Each row is a point on a landscape with many valleys, with its height.
A ball rolls from a point to the lowest of its 4 nearest points, and stops where none of them is lower. Distance is the straight distance between rows; heights are no part of it.
pilu: [-12  -2  22 -14  13  14  25 -11   2 -23  -7 -15 -25 -22 -18  -6  -6 -21
   4  25   5   4]  height 359
kazo: [ 18 -13  -5   8   1  -2 -12   8  -2  -3   8  15  13  19  26   6  10   1
  29  -9 -36  14]  height 397
laded: [ -3   2 -19   7  -2  -7 -13   2   0  11  -2   3  13  -7 -10  -5   4  16
 -24 -16  17  -3]  height 446
Zov: [  1  -8  16 -13  19  20  26  -1   9 -37   1  -7 -20 -11   6  16  -8 -45
  59  15 -57  31]  height 610
Kedis: [-29  -4  27  -8  -3  24  23  -6  -8 -19   1 -26 -23 -30 -33 -23   2 -33
  -2  56  19 -29]  height 482
gor: [ -3   0  24  -8   3  15  13   3   4 -28   0  -6 -15  -1 -15   3  -8 -27
  27  27 -27  15]  height 277
Bagu: [-31  -2  19  -8  -9  18  19  -2  -6 -11  -5 -25 -22 -28 -29 -18   4 -17
 -17  43  30 -24]  height 460
viket: [ -3   6 -24  11  -8 -21 -26  -6   0  32   4  17  25   6  14   1  13  30
 -26 -44  27  -4]  height 485
sebo: [  0  -4  19  -7  13  19  19   3  -1 -34  -3 -12 -10  -2 -15   8  -6 -39
  42  24 -37  25]  height 399
vafog: [ -4  -4  32 -15   3  21  22   1   3 -32   0 -12 -24  -6 -18   4 -14 -30
  26  31 -20   6]  height 89
sobi: [  7  10   0  -5  -1  -2 -11  -5   2  -3  -3   5   5  -2  -3  -2  -6   4
   0  -7  -6   6]  height 589
lokof: [-18 -12  25 -15  11  18  22  -7  -1 -24  -2 -21 -23 -28 -23 -14  -7 -25
   2  38  11  -7]  height 401
tuvur: [  8  -7   2  -8  13   8   9   4   0 -25  -6  -2  -5  -3  12   8   0 -28
  46   8 -53  29]  height 545
tos: [-25   9 -10  -1 -11  -7  10   0  -1  18  -8 -16  -2 -10 -20 -15  -1  19
 -46   7  47 -37]  height 340
rifa: [ 14  -8   2   0   9   8   5   1   0 -18  -1   6   6   4  16   8   4 -19
  40   0 -40  23]  height 484
Nok: [ -5  -1   7 -14   7   8   8  -5   1 -14  -6 -14  -9 -18 -18  -8  -1  -9
  -9  10   9  -4]  height 254
gof: [ -6 -10  23  -5  17  21  23   6   7 -39   4 -10 -16  -7 -17   6  -3 -45
  45  32 -38  31]  height 370
Nas: [-11  -1   0  -3   5   4   5   0  -2  -5  -3 -10   2 -16 -19  -7   4   0
 -20  12  20 -10]  height 195
kad: [ 14   2  -4   8  -5  -8 -20   5  -1  17   9  21  10  20  16   7  -2  18
   5 -20 -11   2]  height 369
gov: [ 33 -20 -13  16   8 -20  -9  -1 -14  38  13  29  18  37  51  16  13  24
  12 -39  -6  20]  height 420
Viv: [  9  -4   5  -2  13   9   7   6   0 -28   1   1  -2   7  -1   7   6 -22
  36  10 -37  21]  height 539
Zemeg: [ -6   4 -17   8 -13 -13 -14   7   7  23   0   0  13   2 -18 -12  -2  28
 -43  -6  38 -21]  height 194
Vas: [ 28 -19 -13  12   3  -9  -9   1  -8  12   4  19  10  21  46  18   6  15
  23 -31 -29  21]  height 398
zel: [  1   9   5  -2   4   4  -5   3   4 -14  -6   1  -4  12  -4   2  -3  -6
  18   0 -21  10]  height 566
ged: [ 11   2   2   3   6   1  -3   6   0 -15   0   6   3  11   0   1   4  -5
  19   4 -27  13]  height 506
pud: [-10  -2  28 -18   7  21  19  -5   2 -29  -6 -15 -26 -21 -18  -1  -9 -27
  10  28  -3   6]  height 326
begu: [ -1   9 -23   7  -9 -14 -21   1   3  20   1   1  17  -1  -9  -3   5  22
 -33 -20  31 -12]  height 363
bez: [-19 -15  29 -17  -1  33  19  -7  -5 -32  -1 -30 -30 -33 -21  -9  -3 -35
   8  50  10 -11]  height 519
Vasig: [  0   7 -20  14  -6 -12 -24   1   3  18   5   9  15   1   0   3   3  18
 -26 -20  28  -7]  height 396
posiz: [ 20 -11 -13  11   4  -6 -12   8  -6  10   8  21  14  17  30   8   9   7
  22 -16 -26  14]  height 377
murin: [-22   8  -8   2 -16  -6   8   2  10  23 -12 -13   3  -5 -18 -19  -1  19
 -54   2  47 -39]  height 464
das: [-46   9  26  -7 -18  19  23 -10  -9  -5   1 -33 -23 -35 -29 -23  -3 -28
 -10  56  26 -38]  height 552
mene: [-13  10 -31   7 -21 -10 -12  -1  13  45  -7  -5  13  -2 -10  -7 -10  46
 -67 -22  64 -37]  height 769
Topa: [-13   4 -14   4 -10 -14  -3   6   3  15  -8  -7   8   3 -18  -9   2  22
 -45  -6  41 -23]  height 313
vomu: [ 40 -13 -10  17   8 -16  -9  -3  -7  30  12  21   8  37  58  25   1  24
  16 -46 -22  25]  height 355
ror: [ 13   5   5  -4  -2  -2  -9   1   2  -7  -3  10   6  15   4   1   1  -4
  17  -1 -25  10]  height 537
fal: [ 17  -9  -1   2   9   2   7   4  -5 -17   4   5   2  11  38  18  -6 -14
  46 -10 -55  23]  height 591
bive: [  5  13   5  -6   0  -1 -12   2   8  -9  -1   4  -3  -2  -3   0  -6   0
   2  -4 -12   4]  height 693
guvab: [ 36 -14 -19  17   3 -26 -11   0 -14  40  13  35  21  42  51  16  17  36
   6 -44  -7  23]  height 448
befi: [  5   4 -13   5  -9  -7 -22  -9   0  19   0   6  16  -2  -1   2   4  18
 -19 -23  17  -1]  height 438
Ges: [ 28 -13  -9   6   1   1   0   2   0  -9   3  11  -3   9  37  14   5  -2
  34 -18 -41  19]  height 514
Zuge: [  1   2 -26  13 -11 -20 -26   2   3  31   6  13  25   7   0  -2   6  25
 -40 -32  34  -8]  height 400
fezi: [ -5   3  18 -14  10   7   7  -2   5 -21  -6 -15 -14 -12  -8  -2 -12 -17
  -1  15  -5   6]  height 447
rop: [ -6  -2  32 -17   6  21  20  -5   5 -32  -5 -18 -26 -16 -20  -1 -18 -30
  15  39 -13   7]  height 231
kelo: [ -5   7   1 -10   6   1   2  -7  -5 -10  -6  -9  -4 -22 -13  -7   2  -1
 -11   1  11  -2]  height 311
minaz: [  2   4 -10   7  -5  -6 -23  -5   3  14   3  10   9   7  11  -1  -3  20
  -8 -24   8  -5]  height 414
ginad: [  1   2  17  -8  10  14  12   4   2 -30   7   1  -7   5 -14   8  -8 -18
  27  17 -32  19]  height 431
nalo: [ -5   5 -10   3  -4  -8  -7   5   3   8  -5  -1   9  -6 -19  -6   1  14
 -34  -3  37 -12]  height 368
pil: [  2   8 -28  17 -17 -15 -27   2   7  38   6  13  26  11  -4  -2   3  33
 -44 -23  41 -16]  height 374
dogit: [-26   9   7  -5 -13   2  14   3  -3   7  -8 -17  -9 -16 -25 -17  -2   5
 -31  24  36 -32]  height 29
zopi: [ 36 -18  -4  10   4  -3  -5   2  -8   7   9  15   3  20  49  15  -3   6
  36 -26 -39  23]  height 415
baki: [ 0  5  2 -7  3  2 -7 -6  1 -6 -8 -4  0 -9 -8 -3 -7  1 -9 -2 -1  4]  height 193
sos: [  8  11 -10   1  -9 -10 -19   1   2  10   2  14  10   5  10   2  -3  17
  -5 -21  -5  -1]  height 392
riti: [  1  11  -5  -4   5  -1  -7  -3   3  -5  -6  -1   1 -12  -8  -2  -4   4
  -7  -9  10  -2]  height 620
kasa: [-12  -6  37 -16  11  23  22   0   6 -40   4 -16 -32  -9 -19   1 -17 -40
  25  48 -19  12]  height 230
nur: [  7  10 -14   3  -8 -18 -21  -7   1  23  -1  12  13   8  15   2   3  22
 -17 -34  11  -4]  height 443
bubok: [-30  13  -2 -10 -16   6  18  -2  -3  10 -13 -16  -7 -20 -21 -14  -4   9
 -38  16  39 -37]  height 76
dobu: [-18  16 -15   0 -15 -11   0   4   8  27 -10 -12   9  -4 -17 -17  -8  26
 -60  -5  56 -34]  height 551
Tubub: [-14  10 -22   9 -23 -16  -4   1  15  30  -5  -9  11  -2 -15  -7  -1  37
 -62 -13  60 -36]  height 675
fid: [ 14   2   6  -3  14  10  26   6   3 -35   1   3 -14  -5  23  15 -10 -34
  64  12 -64  29]  height 615
visu: [ -3  -3  30 -11  10  18  18   1   4 -38  -1 -13 -21   0 -21   4  -6 -41
  34  40 -32  20]  height 255
bamim: [ -1   3 -12   0  -1  -9 -15  -4   7   3   4  -3  10  -7  -8   0   0  12
 -14 -12  16  -2]  height 583
rik: [ 14 -11   0  -4  11   6  13   2   2 -23  -5   4  -6   6  31  14  -6 -20
  49  -3 -57  24]  height 530
ref: [  1  -2  21 -10  17  20  28   6   1 -42  -1  -4 -18  -9  11  17 -20 -48
  72  17 -71  32]  height 648
Doru: [  5   5  -8   0   2  -2  -6  -3  -4  -1  -7  -6   3 -11 -17  -6   3   7
 -18  -9  17  -1]  height 542
Vonu: [  1  -7  12 -13  16  17  24  -1   2 -35  -2  -5 -10  -7   3  11  -6 -41
  57  15 -50  28]  height 599
vokug: [ 37 -17  -4   9   8  -9   0  -1  -6   9   9  17   6  28  50  21   0  15
  35 -33 -34  23]  height 135
gamuk: [-21 -11  23 -10   2  16  23   0  -5 -16   3 -22 -16 -24 -31 -16   3 -25
  -8  43  21 -19]  height 433
kebe: [-41   0  28  -8 -19  31  24  -5  -8 -20   6 -34 -25 -36 -37 -19   3 -37
   0  68  20 -35]  height 515
niken: [ 18  -6  -8   7  -5  -7 -16   7  -5  13   8  21  12  21  21   7   6  13
  20 -20 -19  12]  height 351
lonup: [ 21   0   3  -2  15   8  15   5   8 -25  -4   6 -13   6  32  17 -13 -31
  57   2 -70  21]  height 570
ter: [ -6   3  -5   0   0  -6  -2   1  -2  -1  -6 -11   6 -11 -22 -11   5   8
 -27   8  24  -5]  height 289
lizas: [ 22  -9 -13  15  -4 -15 -22   1  -5  20  12  26  12  32  35  10   8  19
   9 -22 -15   7]  height 300
gop: [-20   0  10  -6   4   8  15   0  -6  -8  -3 -16  -9 -19 -29 -14   7 -14
 -15  29  21 -16]  height 320
guv: [  1   7  13  -7   8   4   6   2   1 -25  -1  -2  -2  12 -12   5  -2 -16
  20  11 -30   9]  height 544
moko: [ -9  -6  17 -16  11  14  12  -7   0 -19  -7 -19 -17 -18 -20  -8   1 -16
  -1  20  16  -3]  height 301
Nifi: [ 12  -4   8  -5  14  17  20   2   6 -34  -4  -1 -14   0  18  13  -8 -40
  59   9 -62  30]  height 626
Moz: [  1   4 -24  11  -8 -16 -27  -8   2  23   9  12  16  -2   7   0   3  25
 -24 -34  26   0]  height 437
Zuna: [ -5   7 -26  12 -13 -15 -20   4   6  31  -1  -1  21   8 -12  -5   4  32
 -44 -21  44 -17]  height 299
vosos: [  7   4 -16  11 -12 -23 -31 -11  -2  37   7  32  16  19  30   8   8  29
 -19 -42  10  -4]  height 597
mikab: [-14   7  -1   2   3  -4   7   6   1   6  -1 -11   7 -11 -19 -13   5   7
 -33  14  35 -15]  height 208
tel: [ 21 -17 -16  12  -2 -19 -13   6  -8  23   8  27  19  31  42  13  18  18
  14 -28 -11  11]  height 337
vuguk: [ -5  -5  11 -10  17  22  17  -2   4 -39  -1  -4 -17  -5  -7  13   1 -38
  48  21 -41  26]  height 503
vebu: [ 20   0 -15  16  -4 -27 -22   0  -4  40  11  29  16  35  42  13   7  33
  -7 -35  -4   4]  height 553
Voki: [  6  10 -12   0  -3  -5 -21  -7  -4  14   0   6  10   2   5  -2  -4  16
  -7 -26   6  -1]  height 422
Dis: [-27   6  15  -7  -8   7  19   3  -6   1  -3 -17 -15 -20 -33 -17  -1 -13
 -22  36  38 -34]  height 323
gakom: [ 23  -4 -11  15  -9 -23 -20   0  -7  37  12  27  17  32  34   9  10  29
   0 -31 -11   6]  height 395
Muv: [ 10   5  -8   5  -9 -14 -19  -4   2  21   4  23   3  16  24   5   2  22
   0 -25  -3   0]  height 385
mapir: [  1   9   7 -10   2   8   4  -1   0 -13  -7  -4  -9  -7 -12  -4  -6  -4
   3   6 -10   4]  height 547
Ral: [-30   8  14  -5  -2   5  18  -3  -3   4  -4 -19 -11 -16 -26 -12  -2   0
 -24  30  37 -35]  height 267
fanod: [ -9  13 -25  11 -23 -18 -17   1  12  34   2  -3  12   4  -9 -11   1  43
 -59 -22  53 -29]  height 744
loru: [-18  -3   6  -7   6   6  13   0  -4 -11 -10 -16 -12 -17 -25 -10   4 -12
 -10  23  20  -3]  height 294
Meboz: [ 47 -15  -5  12  10 -22  -5  -3  -8  36   8  23  11  39  62  22   7  22
  19 -50 -17  31]  height 181
Nal: [-15   5   1   0   2   0  10   8   1   1  -6 -13   0 -11 -21 -13   6   0
 -24  14  30 -16]  height 155
danu: [ 14 -10   4   3  11   4   1   5  -2 -11   4   9   3   5   7   8   8 -11
  38  -4 -41  18]  height 458
Povup: [ -1   7 -21  10  -9 -15 -27 -12   2  27   2  16  14   9  13   3   1  26
 -21 -35  21  -4]  height 474
ped: [  8   9   5   4  -3  -2 -14   0   4  -2   3  20  11  18   5   2   0  10
   9 -10 -20   0]  height 572
seret: [ 21 -11 -13  16   1 -19 -23   2  -8  32  13  29  19  28  35  13  13  22
   4 -35 -12  10]  height 70
fer: [-14   7  -4   3  -2  -6   5   9  -1   9  -6  -7   7  -5 -21 -12   1  14
 -36   7  34 -20]  height 266
sote: [-22  -4  19  -5  -1  16  21   1  -7 -15  -2 -18 -12 -22 -27 -17   4 -16
 -16  40  27 -23]  height 378
dil: [-21  11  -3  -5  -6  -3   7   6   0  14 -10 -18  -1  -9 -25 -13   2  13
 -40  14  39 -29]  height 211
gadi: [ -4   5 -26  12  -9 -12 -27   1   1  26   2   7  20   4  -4  -4   6  27
 -37 -25  38  -6]  height 356

For each start below, name the point where the ball stops.
minaz: seret
bamim: Zemeg
viket: Zemeg
fid: seret
ror: seret
tuvur: seret
gamuk: Nal
ref: vafog
moko: Nal

Call two points neighbours if one is among the 4 nearest of the other. Go from one point of each pair to the other, from neighbour to neighbour, staying as low as possible. Name the highest point that can't be avoided.
vokug, baki: befi
baki, Nal: kelo
dogit, Nal: dil
Nal, vafog: pilu
Nal, Zemeg: Topa
seret, vokug: Vas
